A landscape with many valleys, sampled at points; each row gives a point and its height.
A ball rolls from a point to whichever of its 2 nearest points has the largest drop for the distance, and stops where none of them is lower. Distance is the straight distance between rows; heights are no part of it.
k284 (h 81.7): -2.78,+1.22,+0.13,-4.97,+1.72,+1.19,-0.77,-0.18,-1.32,-0.83,+1.63,-1.05,-0.37,+1.30,+0.24,-2.55,+1.04,+3.02,-1.20,-3.65,+1.02,-4.22,-0.99,+3.88,-1.28,-1.71,-1.22
k384 (h 84.6): +1.51,-0.12,-1.02,-4.33,-0.26,+1.18,-1.77,-1.78,+0.03,-0.44,-0.51,-2.23,-0.74,-1.11,-2.91,-3.33,+4.90,-0.74,-1.96,-3.36,-0.75,-3.28,-3.37,+5.58,+0.91,-5.02,-0.39
k884 (h 30.1): +3.26,-4.63,-0.75,+0.35,-6.02,-1.42,+1.58,+2.50,+0.24,+1.38,-4.02,+1.68,-1.98,+1.73,-0.70,+3.74,-2.82,-0.06,-0.59,-3.25,-2.80,+1.65,+2.92,-3.79,-2.80,+0.54,+2.34
k788 (h 60.5): -3.47,-2.80,+1.39,+5.49,+1.55,-0.33,+3.74,-0.77,+0.43,-1.81,+0.42,-2.53,-1.06,+0.23,+4.04,+0.95,-1.43,+1.48,-0.64,+4.13,+3.24,-0.94,+2.00,-2.23,-0.20,+1.42,-3.72
k785 (h 30.4): -0.07,+2.61,-0.24,-1.07,-0.33,+1.18,-0.27,-2.48,+0.76,-1.28,+2.24,-2.92,+1.60,-2.82,-4.43,-0.91,+2.54,+1.87,+1.24,+2.32,+1.25,+1.05,-0.24,+3.67,-3.52,-3.20,+1.98
k160 (h 49.3): +0.01,+0.25,-2.74,+4.22,+1.37,-0.27,+0.98,-0.77,+0.89,-0.27,-1.69,-1.35,-2.26,-0.22,+3.22,+0.60,-2.30,+1.44,-2.20,+2.71,-0.44,-4.20,+0.39,-1.22,+0.16,-0.64,-3.39
k133 (h 70.5): +0.01,+0.18,+0.66,-2.60,-2.08,-4.52,-1.92,+0.75,+1.23,-0.17,-3.76,+2.61,+0.27,+5.41,-1.48,+0.18,-0.51,-4.31,+1.97,-4.87,-1.43,+4.35,-0.40,-2.41,+3.84,+1.63,+5.06
k90 (h 22.8): +3.32,+1.97,-4.04,+0.51,-3.48,-0.72,-1.31,+1.76,+0.79,+2.07,-0.78,-0.34,-0.60,+0.41,-3.38,+1.10,-4.16,-0.58,-2.05,-1.78,-3.89,-0.64,+4.16,-3.72,-2.51,-1.19,+2.90
k622 (h 53.7): +1.67,+0.89,+1.02,+1.79,+1.94,+0.07,-0.26,-0.77,+0.25,+0.36,-0.23,+1.04,+0.25,-1.64,-0.49,-0.11,+2.91,-2.25,+2.67,+2.62,-1.03,+2.22,-3.07,+1.05,+3.52,+0.50,+0.34
k796 (h 57.4): +0.72,-0.70,-0.25,+2.34,-2.72,+1.87,+1.41,-0.57,-0.34,+0.34,+3.55,-1.66,+1.44,-4.35,-3.00,+2.72,+0.91,+1.84,+0.07,+4.27,+1.37,+2.70,+3.61,-0.38,-5.61,+0.12,+1.19
k770 (h 53.4): -0.67,-1.08,+3.73,-0.31,+1.09,-0.42,-0.49,+0.56,+0.10,-0.59,-2.13,+2.71,-0.51,+1.30,+1.97,+0.02,+1.25,-2.57,+2.13,-0.21,-0.10,+3.00,-3.50,+0.47,+5.10,+2.28,-1.26
k136 (h 27.3): -2.46,+2.48,-2.49,+1.39,+4.77,+2.04,+0.60,+0.20,-2.86,+1.55,+6.46,-1.33,+2.81,-1.34,+0.94,-0.90,-3.55,+4.05,-0.36,+1.59,+2.33,-3.26,+4.59,-2.22,-1.67,+2.80,-1.30
k712 (h 50.2): -0.91,-1.54,+3.03,-2.42,+2.13,-0.01,-0.12,-0.32,-0.39,-0.21,-0.56,+1.93,-0.32,+0.59,+1.53,-1.60,+4.02,-1.90,+2.23,-0.51,+0.09,+0.80,-5.43,+3.32,+5.28,+1.55,-1.68
k409 (h 35.3): +0.67,+0.47,+2.30,+0.38,-0.12,-0.58,-0.05,-1.10,+0.58,-0.57,+1.64,+0.52,+2.23,-1.43,-3.31,+0.77,+2.06,-1.82,+3.03,+2.82,+1.04,+6.46,+0.13,-0.46,-1.05,+1.40,+3.72
k200 (h 23.9): -1.66,+2.42,-1.88,+0.39,+3.75,+3.25,+0.45,-0.12,-3.22,+1.93,+7.93,-1.16,+3.67,-3.28,-1.77,-0.46,-1.62,+3.99,+0.35,+2.67,+1.68,-1.44,+3.40,+0.56,-2.82,+2.04,-0.47
k268 (h 36.4): +3.53,+1.53,-4.19,+1.03,-3.01,-0.62,-2.23,-0.35,+2.38,+0.14,-4.87,-1.68,-2.56,-0.64,-1.31,-0.08,-0.60,-1.21,-3.42,+0.20,-2.16,-4.43,-0.66,+0.36,-0.09,-6.35,-0.01
k175 (h 48.5): +2.45,+0.35,+1.69,-2.68,-1.27,-0.29,-1.61,-0.41,+0.01,+0.10,+0.71,+1.50,+1.67,-1.92,-3.81,-0.17,+3.84,-2.24,+2.41,+0.35,-0.41,+5.17,-1.91,+1.79,+0.09,+0.33,+3.95
k753 (h 26.2): +1.78,-4.93,+1.31,-3.15,-3.16,+1.21,+1.52,+2.55,-1.62,+1.52,-0.24,+2.55,+0.31,-0.72,+0.90,+1.59,-1.30,+2.45,-0.43,-3.43,-0.70,+2.19,+1.53,-0.58,-3.99,+3.48,+0.26
k418 (h 36.2): +2.67,+2.65,-3.97,-2.37,+1.42,+0.60,-3.28,+0.31,-0.06,+1.59,-0.34,-1.16,-1.39,+0.33,-1.44,-3.65,-0.16,-1.82,-3.15,-2.94,-2.58,-5.85,-1.54,+2.11,+1.83,-3.58,-1.47
k270 (h 54.3): +2.23,-1.99,+0.59,+0.74,-1.34,+1.80,+1.45,+0.55,-1.46,+1.25,+2.18,+0.34,+0.69,-4.11,-1.88,+1.95,+1.14,+1.47,+0.37,+2.40,+0.24,+2.94,+0.97,-0.04,-3.45,+2.20,+0.37
k694 (h 57.0): +1.93,+2.54,+0.11,+0.82,+3.91,-0.29,-0.80,-1.78,+1.24,+0.66,-0.42,+0.79,+1.42,-0.32,-0.42,-2.66,+4.95,-3.41,+3.53,+2.31,-1.61,+0.18,-5.60,+3.56,+6.08,-0.72,+0.52
k779 (h 22.5): -2.32,-3.04,+4.17,-3.64,+0.48,+0.50,+0.84,+0.82,-1.74,-0.28,+1.87,+2.50,+2.05,+0.26,+0.92,+0.33,+0.43,+1.56,+2.12,-1.24,+2.60,+4.36,+0.48,+0.74,-2.23,+4.34,+1.00
k961 (h 40.5): -0.48,-4.28,+1.14,+4.61,-3.71,+1.52,+3.95,-0.41,+1.61,-0.27,-2.72,-0.88,-1.60,-4.42,+1.07,+3.59,+2.56,+0.63,-0.93,+6.62,-0.48,-0.76,-1.19,+1.40,-1.24,-2.81,-2.88
k597 (h 46.3): +1.19,+2.19,-3.57,+3.39,+3.57,-0.91,-0.49,-0.30,-0.54,+0.66,-0.81,-0.25,-1.61,+1.10,+3.44,-0.81,-3.03,+0.39,-1.85,+0.59,-1.02,-4.44,-0.60,-2.19,+2.09,+1.28,-2.99
k510 (h 24.0): -0.25,+2.26,-1.18,+2.13,+1.04,+0.31,+0.96,-3.21,+1.31,-1.11,+0.42,-2.93,+0.83,-1.94,-1.45,-0.35,+1.51,+1.76,+1.05,+3.98,+0.74,+0.22,-1.08,+2.66,-1.30,-2.65,-0.38
k891 (h 46.9): -4.39,-0.27,+2.51,+2.28,-0.27,-2.20,+2.58,-1.27,+0.67,-2.95,+2.11,-3.20,+1.25,+1.99,+0.70,+0.59,-1.98,+1.06,+0.91,+0.94,+5.13,+3.24,+5.13,-2.92,-3.64,+0.99,+1.34
k802 (h 12.5): -1.51,-3.15,+3.75,-5.74,-2.49,+0.44,+0.61,+0.92,-1.31,-1.09,+0.59,+1.90,+1.39,+1.09,-0.22,+0.53,+0.62,+2.58,+0.81,-4.56,+1.97,+2.99,+0.52,+1.09,-4.01,+2.16,+1.85
k405 (h 47.2): -0.62,+2.07,+0.15,-2.93,+0.82,-2.64,-4.50,+0.25,+0.14,+1.55,-1.44,+3.61,+0.62,+4.96,+1.41,-2.81,+2.91,-5.26,+1.49,-3.39,-0.70,+1.43,-4.26,+0.94,+7.05,+1.44,+1.68
k530 (h 42.8): +1.03,-2.51,+0.70,+2.24,-1.07,+1.48,+2.76,-0.34,-0.19,+0.09,-0.90,-0.25,-1.18,-4.21,+0.74,+1.67,+2.54,+1.09,+0.37,+4.45,-1.07,-0.20,-2.45,+2.41,-0.31,-0.53,-2.55
k832 (h 57.1): +0.59,-0.26,+2.19,+0.68,-0.97,-1.56,-0.96,-0.24,+1.17,-1.07,-4.23,+1.33,-1.84,+0.15,+1.01,+0.58,+1.35,-3.74,+1.02,-0.20,-1.12,+1.51,-3.47,+0.13,+5.01,-0.59,-0.16
k371 (h 71.7): -4.57,-2.87,+4.88,-3.16,+0.03,-0.29,+1.88,-0.28,-0.73,-3.19,-1.14,+0.53,-1.02,+1.97,+2.60,+0.13,+1.65,+2.31,+1.22,-2.12,+2.36,+0.67,-2.53,+2.50,+0.39,+0.71,-1.67
k959 (h 35.1): -2.20,-1.86,+3.38,-1.02,-0.17,-0.61,+1.59,+0.05,-1.40,-0.56,+2.71,+0.52,+3.22,+0.89,-0.77,+1.07,-0.99,+0.98,+2.42,-0.30,+3.05,+5.97,+3.24,-1.96,-3.86,+4.42,+2.69
k842 (h 59.9): +0.64,-0.14,+0.29,+0.94,-1.15,-1.60,-0.26,-1.42,+2.25,-2.40,-5.12,-0.75,-2.66,+0.39,+0.81,-0.10,+2.03,-1.56,-0.92,+0.22,-0.79,-1.65,-3.91,+1.57,+3.38,-3.93,-1.29
k609 (h 24.8): -0.27,+2.44,-1.91,-2.47,+3.02,+0.90,-2.27,+0.71,-2.06,+1.39,+2.59,+0.74,+0.68,+0.45,-0.62,-2.58,-0.53,+0.72,-0.70,-2.14,-0.57,-2.69,-0.37,+1.13,+0.22,+1.19,-0.15
k872 (h 11.5): -0.21,+0.41,-1.99,-3.66,-1.31,+2.80,-0.44,+4.14,-1.95,+1.70,+3.59,+0.75,+0.03,+0.44,-0.45,+0.17,-6.05,+3.74,-2.57,-4.07,-1.85,-2.99,+5.69,-2.65,-4.03,+0.84,-0.36
k963 (h 47.4): +2.57,-0.66,-0.24,+0.79,-0.43,+0.70,-0.33,+0.39,-0.70,+1.10,+0.79,+1.19,+0.29,-2.67,-1.31,+1.10,+0.76,-1.26,+0.75,+1.78,-1.48,+2.32,-0.71,-0.43,-0.23,+1.35,+1.31
k292 (h 80.2): -2.55,+0.31,+0.67,-2.62,+0.43,+0.35,+0.07,+0.14,-0.59,-1.55,+0.45,-0.60,-0.59,+1.52,+1.17,-0.65,-0.70,+3.11,-1.07,-2.76,+1.56,-2.04,+0.93,+0.85,-2.30,-0.04,-0.65
k451 (h 68.8): -3.23,-2.03,+2.17,+0.72,+3.20,+0.92,+3.15,-0.47,-1.96,-0.93,+2.68,-0.49,+0.23,-0.36,+3.74,+0.06,+0.10,+4.14,+0.76,+1.53,+2.33,-0.51,+0.35,+0.62,-0.86,+3.38,-3.18
k452 (h 7.7): +3.07,+2.37,-3.79,+0.43,-0.25,-0.47,-2.19,+2.07,-0.69,+2.01,-0.20,+1.37,-0.91,+1.09,-1.09,+0.01,-4.15,-1.14,-1.74,-2.42,-3.17,-1.22,+2.58,-3.76,-0.20,+1.27,+1.54
k282 (h 33.3): +1.22,+2.23,-3.35,-2.84,+2.03,-0.67,-3.89,+3.02,-2.60,+4.24,+0.90,+3.34,-0.06,+3.06,+1.43,-2.31,-2.69,-1.90,-2.35,-4.97,-2.89,-3.64,-0.86,-1.82,+3.22,+3.93,-0.25
k353 (h 48.7): +1.37,-1.31,+2.35,+0.13,+0.19,+0.02,-0.14,+1.09,-0.63,+1.34,+0.40,+3.12,+1.16,-0.67,+0.09,+0.77,+0.25,-2.15,+2.21,+0.41,-0.50,+4.55,-0.84,-1.33,+1.34,+4.23,+1.00
k837 (h 49.4): +1.81,+5.58,-3.58,+3.10,+3.70,-2.48,-3.57,-1.14,+1.26,+1.08,+0.18,+0.34,+0.94,+2.22,-0.55,-1.49,-2.33,-2.96,-0.04,+0.67,-0.81,-0.33,-0.20,-3.01,+2.65,+0.63,+2.16
k813 (h 51.3): +0.61,-1.85,-2.04,+3.78,-2.36,+0.62,+1.56,+0.34,+1.17,-0.24,-2.90,-0.64,-3.09,-0.77,+2.22,+2.35,-1.49,+1.08,-3.32,+2.65,-0.72,-3.28,+0.94,-1.16,-2.01,-2.01,-2.22
k428 (h 7.6): -2.54,+1.23,-0.47,-5.32,-0.73,+3.62,-0.12,+3.89,-2.36,+1.30,+5.39,-0.06,+1.66,+0.03,-1.40,-0.33,-4.35,+4.65,-1.26,-4.05,+0.23,-2.37,+5.85,-0.28,-4.85,-0.63,+0.65
k17 (h 54.7): +3.04,+4.41,-3.35,+4.71,+2.46,-3.11,-2.48,-1.43,+2.19,-0.33,-3.05,-0.75,-0.55,+1.54,+0.52,-0.49,-2.29,-4.25,-0.01,+2.37,-1.28,-0.21,-0.38,-2.78,+4.01,-1.55,+0.86
k783 (h 13.2): -1.21,+1.83,-0.71,-5.74,+0.38,+3.14,-1.91,+2.03,-2.80,+1.64,+5.14,+0.39,+1.48,-0.79,-2.82,-2.30,-1.47,+2.26,-0.93,-3.24,+0.55,-1.37,+2.59,+1.09,-3.12,-0.24,+1.15
k173 (h 71.3): +6.34,-2.17,-1.70,-1.51,-4.11,-0.90,-2.00,+2.60,-0.75,+3.01,-3.47,+2.92,-1.58,-0.75,-1.24,+1.06,+0.29,-3.86,-1.58,-3.87,-4.80,+0.66,-1.04,-1.09,+1.73,+0.46,+2.29
k257 (h 31.9): +2.45,+2.18,-4.24,+1.19,-3.16,-0.11,-1.76,+0.57,+1.65,+0.77,-2.18,-1.33,-1.78,-0.21,-1.59,+1.05,-3.14,+0.18,-3.41,-0.67,-2.57,-3.15,+2.57,-1.66,-2.64,-4.09,+0.96
k784 (h 19.3): -0.68,+3.08,-1.98,-1.79,+2.93,+2.41,-1.48,+0.93,-2.79,+1.96,+5.43,+0.03,+1.85,-1.71,-1.77,-1.91,-2.20,+2.48,-0.40,-0.13,+0.24,-2.20,+2.06,+0.48,-1.85,+1.37,+0.46
k30 (h 57.3): -0.63,+0.17,+2.30,-3.20,-0.33,-2.81,-3.48,+0.99,+0.63,+0.85,-2.54,+4.50,+1.40,+5.55,+0.37,-1.13,+1.32,-5.65,+2.81,-3.51,-0.71,+4.32,-2.66,-1.42,+6.59,+2.48,+3.07
k543 (h 41.2): +0.80,+1.98,-2.83,-0.18,+3.71,-0.30,-2.16,+1.40,-1.37,+1.99,+0.33,+2.29,-1.14,+2.31,+3.06,-2.16,-1.94,-0.15,-1.87,-2.75,-1.51,-4.64,-1.58,-1.19,+3.12,+2.84,-1.90
k333 (h 65.1): +4.91,+0.57,-1.55,+0.85,-2.21,-1.55,-1.89,+1.17,+0.16,+1.64,-3.28,+1.87,-1.68,-0.48,-1.13,+1.02,+0.42,-4.04,-0.60,-0.82,-3.57,+1.39,-1.67,-1.70,+2.74,+0.12,+1.85
k507 (h 73.6): -4.59,-0.83,+4.24,-3.80,-1.24,-2.34,+0.10,-1.18,+1.23,-4.18,-2.82,+0.51,-0.82,+4.09,+1.41,-0.12,+1.24,+0.58,+0.78,-4.35,+3.30,+1.30,-2.56,+1.44,+0.89,-1.16,+0.73
k973 (h 23.7): +2.96,-4.75,-0.50,-1.92,-3.68,+0.31,+1.43,+3.85,-1.41,+2.51,-1.23,+2.77,-0.30,+1.37,+0.11,+2.31,-3.61,+1.74,-0.43,-4.71,-2.72,+1.53,+3.69,-3.01,-3.45,+3.62,+1.14
k308 (h 76.9): +6.34,-3.66,+0.69,-2.72,-5.05,-0.70,-2.14,+2.05,+0.09,+1.52,-4.16,+2.34,-1.60,-2.10,-1.71,+1.53,+2.87,-4.59,-0.32,-3.66,-4.19,+2.45,-2.75,+0.97,+2.82,-1.08,+2.49
k804 (h 59.2): +4.01,+2.45,-2.91,+2.85,+0.78,-1.01,-1.61,-0.22,+0.22,+1.65,-1.96,+0.56,-1.63,-0.52,+0.16,-0.03,-0.86,-2.76,-0.93,+1.51,-2.65,-1.56,-1.65,-1.18,+2.69,-0.39,+0.00
k403 (h 20.2): -0.84,-4.74,+2.77,-5.58,-4.23,+2.01,+1.79,+2.60,-1.15,+0.10,+0.95,+1.66,+0.47,+0.92,+0.27,+1.74,-0.99,+4.51,-0.41,-5.75,+0.94,+1.40,+2.50,+0.19,-5.85,+1.46,+0.83
k360 (h 56.8): -4.02,-3.04,+2.37,+3.82,+0.53,-1.09,+3.91,+0.38,-0.33,-1.94,+2.14,-1.91,-0.73,+1.18,+4.66,+1.30,-3.02,+1.47,-0.43,+1.77,+4.60,+0.79,+4.28,-4.23,-2.06,+3.37,-2.33
k210 (h 37.1): -3.47,-2.58,+0.87,+2.61,-2.22,+0.65,+4.21,-2.17,+3.13,-2.66,-3.27,-2.98,-1.31,-0.42,+2.20,+1.60,+1.77,+3.98,-1.22,+4.29,+1.77,-3.93,-1.34,+3.33,-1.96,-5.10,-3.44
k750 (h 40.3): +0.93,-4.04,+2.44,+1.12,-2.16,-0.91,+1.54,+1.19,-0.05,+0.22,-2.33,+2.33,-1.02,-0.18,+0.93,+2.66,-1.40,-1.83,+0.57,-0.30,-0.97,+3.72,+0.57,-2.62,+1.08,+2.68,-0.20
k276 (h 39.2): -3.05,-5.74,+2.74,+4.93,-5.08,+1.00,+4.77,+0.17,+2.17,-1.28,-3.13,-0.72,-1.65,-2.41,+1.56,+4.52,+0.92,+0.64,-1.52,+5.65,+2.30,-0.13,+1.43,-0.69,-2.73,-2.41,-3.15
k13 (h 87.0): +2.17,+2.08,-1.25,-1.57,+0.15,-0.59,-1.85,-2.05,+1.08,-0.77,-2.09,-1.62,-0.37,-0.68,-2.41,-1.94,+3.54,-1.97,-0.22,-0.59,-0.83,-0.86,-3.51,+3.50,+2.16,-4.15,+0.91
k44 (h 83.2): +4.55,-1.13,+1.65,-3.13,-2.59,-0.77,-3.05,+1.25,+0.67,+1.14,-2.68,+2.99,-0.23,-0.60,-1.68,-0.11,+4.60,-5.70,+1.09,-2.46,-2.58,+3.43,-3.90,+1.38,+5.20,-0.17,+2.69
k377 (h 40.1): -4.20,-2.41,+2.27,+1.38,-3.98,-1.61,+3.96,+0.06,+1.96,-3.23,+0.34,-2.92,+0.77,+3.03,+0.83,+2.53,-1.77,+2.46,+0.08,-1.02,+4.33,+2.64,+5.91,-3.04,-6.26,-1.16,+1.84
k760 (h 77.0): -2.30,+0.00,+1.59,-2.26,-1.40,-1.96,-0.75,-0.48,+0.40,-2.27,-1.66,+0.33,-0.70,+2.88,+0.59,+0.09,-0.18,+0.39,-0.11,-3.47,+1.24,+0.48,-0.17,-0.26,-0.46,-0.32,+1.34
k330 (h 31.3): -2.59,+4.77,-3.34,+0.62,+3.78,+1.32,-0.72,+0.36,-0.63,+0.42,+4.47,-3.01,+2.23,-0.29,-0.29,-1.10,-5.61,+3.53,-1.00,+1.24,+1.98,-4.39,+6.27,-1.76,-2.28,-1.29,-1.30
k148 (h 31.0): -2.04,-2.55,+2.72,+0.50,-2.29,+0.36,+2.38,-0.62,+0.68,-2.58,-0.54,-0.35,-0.96,-0.26,+0.81,+2.28,+0.79,+1.89,-0.15,+0.85,+2.31,+1.35,+0.17,-0.17,-3.31,-0.47,-0.81
k119 (h 60.6): +1.01,+2.44,+2.59,+1.57,+1.18,-1.25,-2.23,-1.70,+2.63,-1.66,-1.86,+0.88,+1.38,+0.21,-1.64,-0.41,+3.01,-5.45,+4.51,+2.94,-0.43,+5.57,-2.75,+0.05,+5.48,-1.23,+2.97
k768 (h 35.4): -2.40,-1.33,+0.59,+0.47,-0.68,+1.14,+2.61,-1.93,+1.15,-2.41,-0.62,-2.59,-1.11,-0.72,+1.23,+1.00,+1.62,+3.87,-0.65,+1.83,+1.72,-2.23,-0.71,+2.44,-2.67,-2.78,-2.18
k76 (h 35.2): +0.79,-2.85,+0.78,+1.60,-4.37,-1.55,+1.41,+1.22,+1.09,-0.55,-3.74,+0.87,-2.18,+1.10,+0.09,+3.17,-1.99,-1.30,-0.54,-0.79,-1.15,+2.00,+1.74,-3.63,-0.91,+0.06,+0.90
k673 (h 41.5): -1.18,+3.73,-2.33,+2.87,+2.68,-0.18,-0.58,-1.39,-0.79,+0.20,+4.21,-2.41,+2.62,-0.32,-1.33,-0.89,-2.75,+0.77,-0.15,+2.44,+2.19,+0.29,+4.45,-2.20,-2.51,+1.14,+1.19
k379 (h 22.9): +0.93,+3.42,-3.65,-2.01,+1.82,+0.05,-3.31,+2.61,-2.02,+3.05,+1.99,+1.93,+0.49,+2.10,-0.49,-2.11,-4.60,-0.40,-2.09,-4.00,-2.41,-3.42,+1.96,-2.39,+0.76,+1.87,+0.52
k729 (h 59.6): -0.13,+3.19,+0.88,-0.68,+2.26,-1.45,-2.91,-2.05,+2.12,-0.86,-1.38,+1.24,+1.10,+1.81,-0.95,-2.46,+4.27,-4.44,+3.52,+0.51,-0.38,+2.49,-4.81,+2.52,+6.45,-1.38,+1.86
k976 (h 52.4): -5.26,-0.40,+1.46,+1.85,+1.20,-0.59,+2.48,-0.72,-0.40,-2.71,+2.44,-3.03,+0.32,+1.77,+2.99,+0.94,-2.67,+3.52,-0.87,+0.29,+4.47,-0.37,+4.82,-1.94,-4.43,+1.02,-1.29
k615 (h 18.7): -1.27,+1.55,+0.55,+3.16,+2.91,-0.56,+1.46,-2.45,+0.71,-1.82,+1.06,-1.89,+0.60,-0.83,+0.08,-0.24,+0.95,-0.02,+1.77,+4.40,+1.67,+1.73,-0.87,+0.41,+0.57,+0.44,-0.63
k236 (h 17.1): +2.15,-1.90,-1.72,-2.62,-3.29,+1.74,-0.43,+3.97,-1.49,+2.10,+0.47,+1.86,-1.07,+0.10,-0.54,+1.05,-3.99,+2.12,-2.65,-4.28,-2.94,-2.10,+3.27,-2.32,-3.70,+1.61,+0.52
k293 (h 35.8): -2.96,-4.41,+3.33,+1.55,-4.85,-0.56,+3.70,+0.24,+1.69,-2.59,-1.46,-1.49,-0.63,+1.27,+1.24,+3.25,-1.13,+1.43,-0.17,+0.59,+3.15,+2.72,+3.20,-2.45,-4.20,-1.10,-0.26
k877 (h 88.0): +3.71,+0.22,+0.57,-1.41,-0.87,-0.47,-2.72,-1.03,+1.18,+0.34,-2.45,+0.67,-0.69,-1.24,-1.68,-0.89,+5.55,-4.53,+0.87,-0.89,-2.18,+1.59,-4.86,+3.02,+4.97,-2.71,+1.73
k237 (h 82.9): -1.23,+0.35,-0.25,-6.01,-0.95,+2.03,-1.43,-0.58,-0.08,-1.06,+0.88,-2.29,-0.37,+0.17,-2.04,-2.93,+2.43,+1.69,-2.35,-4.81,+1.00,-4.37,-1.17,+4.66,-1.69,-5.63,-0.74
k357 (h 30.7): +1.68,+2.15,-2.37,-3.31,+2.18,+0.76,-3.69,+0.65,-1.78,+2.58,+1.38,+1.23,-0.22,+0.27,-1.20,-3.26,+1.38,-2.37,-1.29,-3.52,-1.98,-3.09,-2.51,+2.50,+2.32,+0.05,+0.00
k559 (h 38.1): -3.23,-3.21,+2.52,+3.66,-4.66,+0.09,+3.86,-1.76,+3.10,-3.00,-4.88,-1.69,-1.89,-0.70,+1.43,+3.36,+1.42,+0.90,-1.31,+4.00,+2.07,-0.80,-0.87,+0.59,-1.50,-5.21,-2.09
k888 (h 38.3): +2.18,+2.43,-1.99,-1.31,+2.54,-1.78,-3.96,+0.33,-0.14,+1.95,-0.94,+2.36,+0.13,+2.47,+0.43,-2.56,+2.02,-3.92,-0.19,-2.04,-1.89,-1.11,-3.48,+1.30,+5.21,+0.62,+0.35
k569 (h 57.2): +1.08,+1.13,+3.07,+3.83,+2.96,+0.39,-0.40,-0.70,+2.20,-0.09,-1.34,+1.72,+0.88,-0.59,+0.18,+0.03,+2.55,-5.01,+4.20,+4.48,-1.03,+3.88,-3.51,-0.58,+6.71,+0.50,-0.14
k171 (h 48.0): -0.69,-1.39,+1.37,-0.02,+2.74,+0.41,+2.46,-1.03,-0.21,-0.60,-0.69,-0.35,-0.84,-0.55,+1.77,-1.89,+3.52,+0.80,+1.58,+1.17,-1.02,-1.64,-4.88,+4.21,+3.44,+0.03,-3.40
k449 (h 25.0): -0.74,+0.78,+1.53,+3.81,+1.47,-0.91,+1.06,-2.05,+1.16,-0.71,+1.26,-1.27,+1.59,-1.35,-1.45,+0.76,+1.00,-2.45,+2.83,+4.66,+2.10,+5.16,+0.65,-1.28,+0.35,+0.83,+1.32
k191 (h 42.0): +1.51,+6.40,-4.77,+2.23,+4.04,-0.76,-3.13,-0.73,+0.31,+1.56,+2.02,-1.38,+1.56,+0.21,-1.92,-2.14,-4.16,-0.60,-0.87,+1.27,-0.74,-2.60,+2.22,-2.61,+0.31,-0.85,+0.45
k601 (h 39.0): +2.60,+1.30,-3.84,-1.68,-1.07,+0.24,-2.86,-0.64,+1.66,+0.06,-3.22,-2.33,-2.68,-0.13,-0.74,-2.39,+0.23,-0.44,-3.87,-2.22,-2.26,-6.51,-1.62,+2.58,+0.93,-6.57,-1.20
k735 (h 66.7): -0.97,-1.35,-0.68,+1.35,+1.94,+1.74,+2.11,+0.25,-1.93,+0.71,+1.64,-0.35,-1.20,-1.32,+3.30,+0.30,-0.64,+3.67,-1.30,+0.93,-0.24,-3.52,-0.11,+0.59,-1.23,+1.91,-3.87
k915 (h 64.6): -1.28,+0.33,-1.84,+3.99,+3.68,+1.19,+2.81,-1.56,-1.40,+0.60,+3.49,-2.19,+0.73,-1.79,+1.99,-0.18,-0.96,+3.87,-0.24,+3.87,+1.08,-2.96,+1.06,-0.16,-0.83,+1.84,-2.97
k454 (h 62.6): -2.30,-1.29,-0.69,+5.42,+2.81,+0.26,+4.28,-2.34,+0.49,-1.30,+0.41,-3.28,-0.11,-0.85,+3.17,+0.15,-0.41,+3.07,-0.06,+5.65,+1.60,-2.61,+0.26,+0.31,+0.23,+0.23,-4.51
k364 (h 49.5): -0.07,+0.47,-0.74,+2.68,-0.42,-0.41,+0.86,-0.74,-0.48,+0.15,+2.92,-1.40,+1.68,-1.34,-1.47,+1.48,-1.59,+0.20,+0.28,+2.02,+1.29,+2.73,+4.40,-2.78,-3.82,+1.63,+1.74
k624 (h 45.9): -0.78,-3.19,+2.44,+1.95,+1.90,+1.82,+4.54,-0.83,-0.77,+0.12,+0.32,+0.16,-0.18,-2.76,+2.46,+0.36,+3.25,+1.78,+2.11,+4.06,-0.88,-0.57,-3.99,+2.84,+2.45,+1.81,-4.32
k518 (h 35.7): -1.25,+6.38,-4.11,+1.96,+4.64,+0.32,-1.81,-1.75,+0.06,+0.64,+3.91,-3.90,+3.30,-0.35,-2.55,-2.23,-4.37,+1.24,+0.20,+2.71,+1.86,-2.26,+4.30,-1.49,-1.93,-1.52,+0.35
k744 (h 70.4): -4.46,-1.80,+4.07,-1.90,+3.04,+0.39,+2.66,-1.24,-1.40,-2.04,+1.36,+0.40,+0.19,+0.84,+3.26,-0.72,+2.04,+2.92,+2.05,+0.33,+2.87,+0.25,-2.42,+2.95,+0.58,+2.69,-2.84
k103 (h 39.1): +0.97,+2.38,+0.33,-1.59,+0.73,+0.82,-1.25,-2.07,+0.54,-0.35,+2.00,-0.84,+2.07,-2.97,-4.45,-1.66,+5.19,-0.79,+2.43,+1.99,+0.10,+3.10,-2.80,+3.45,-0.50,-1.05,+2.86

Where does a ball stop that starts at each point below?
k353: k428
k292: k148
k832: k148
k454: k148

Call two points neighbours if one is among the 2 nearest of the other. Go from one point of each pair to the other, from neighbour to neighbour, staying as low as possible. Name the highest point that can't be avoided.
k784 and k452: k601
k963 and k428: k353
k802 and k428: k753
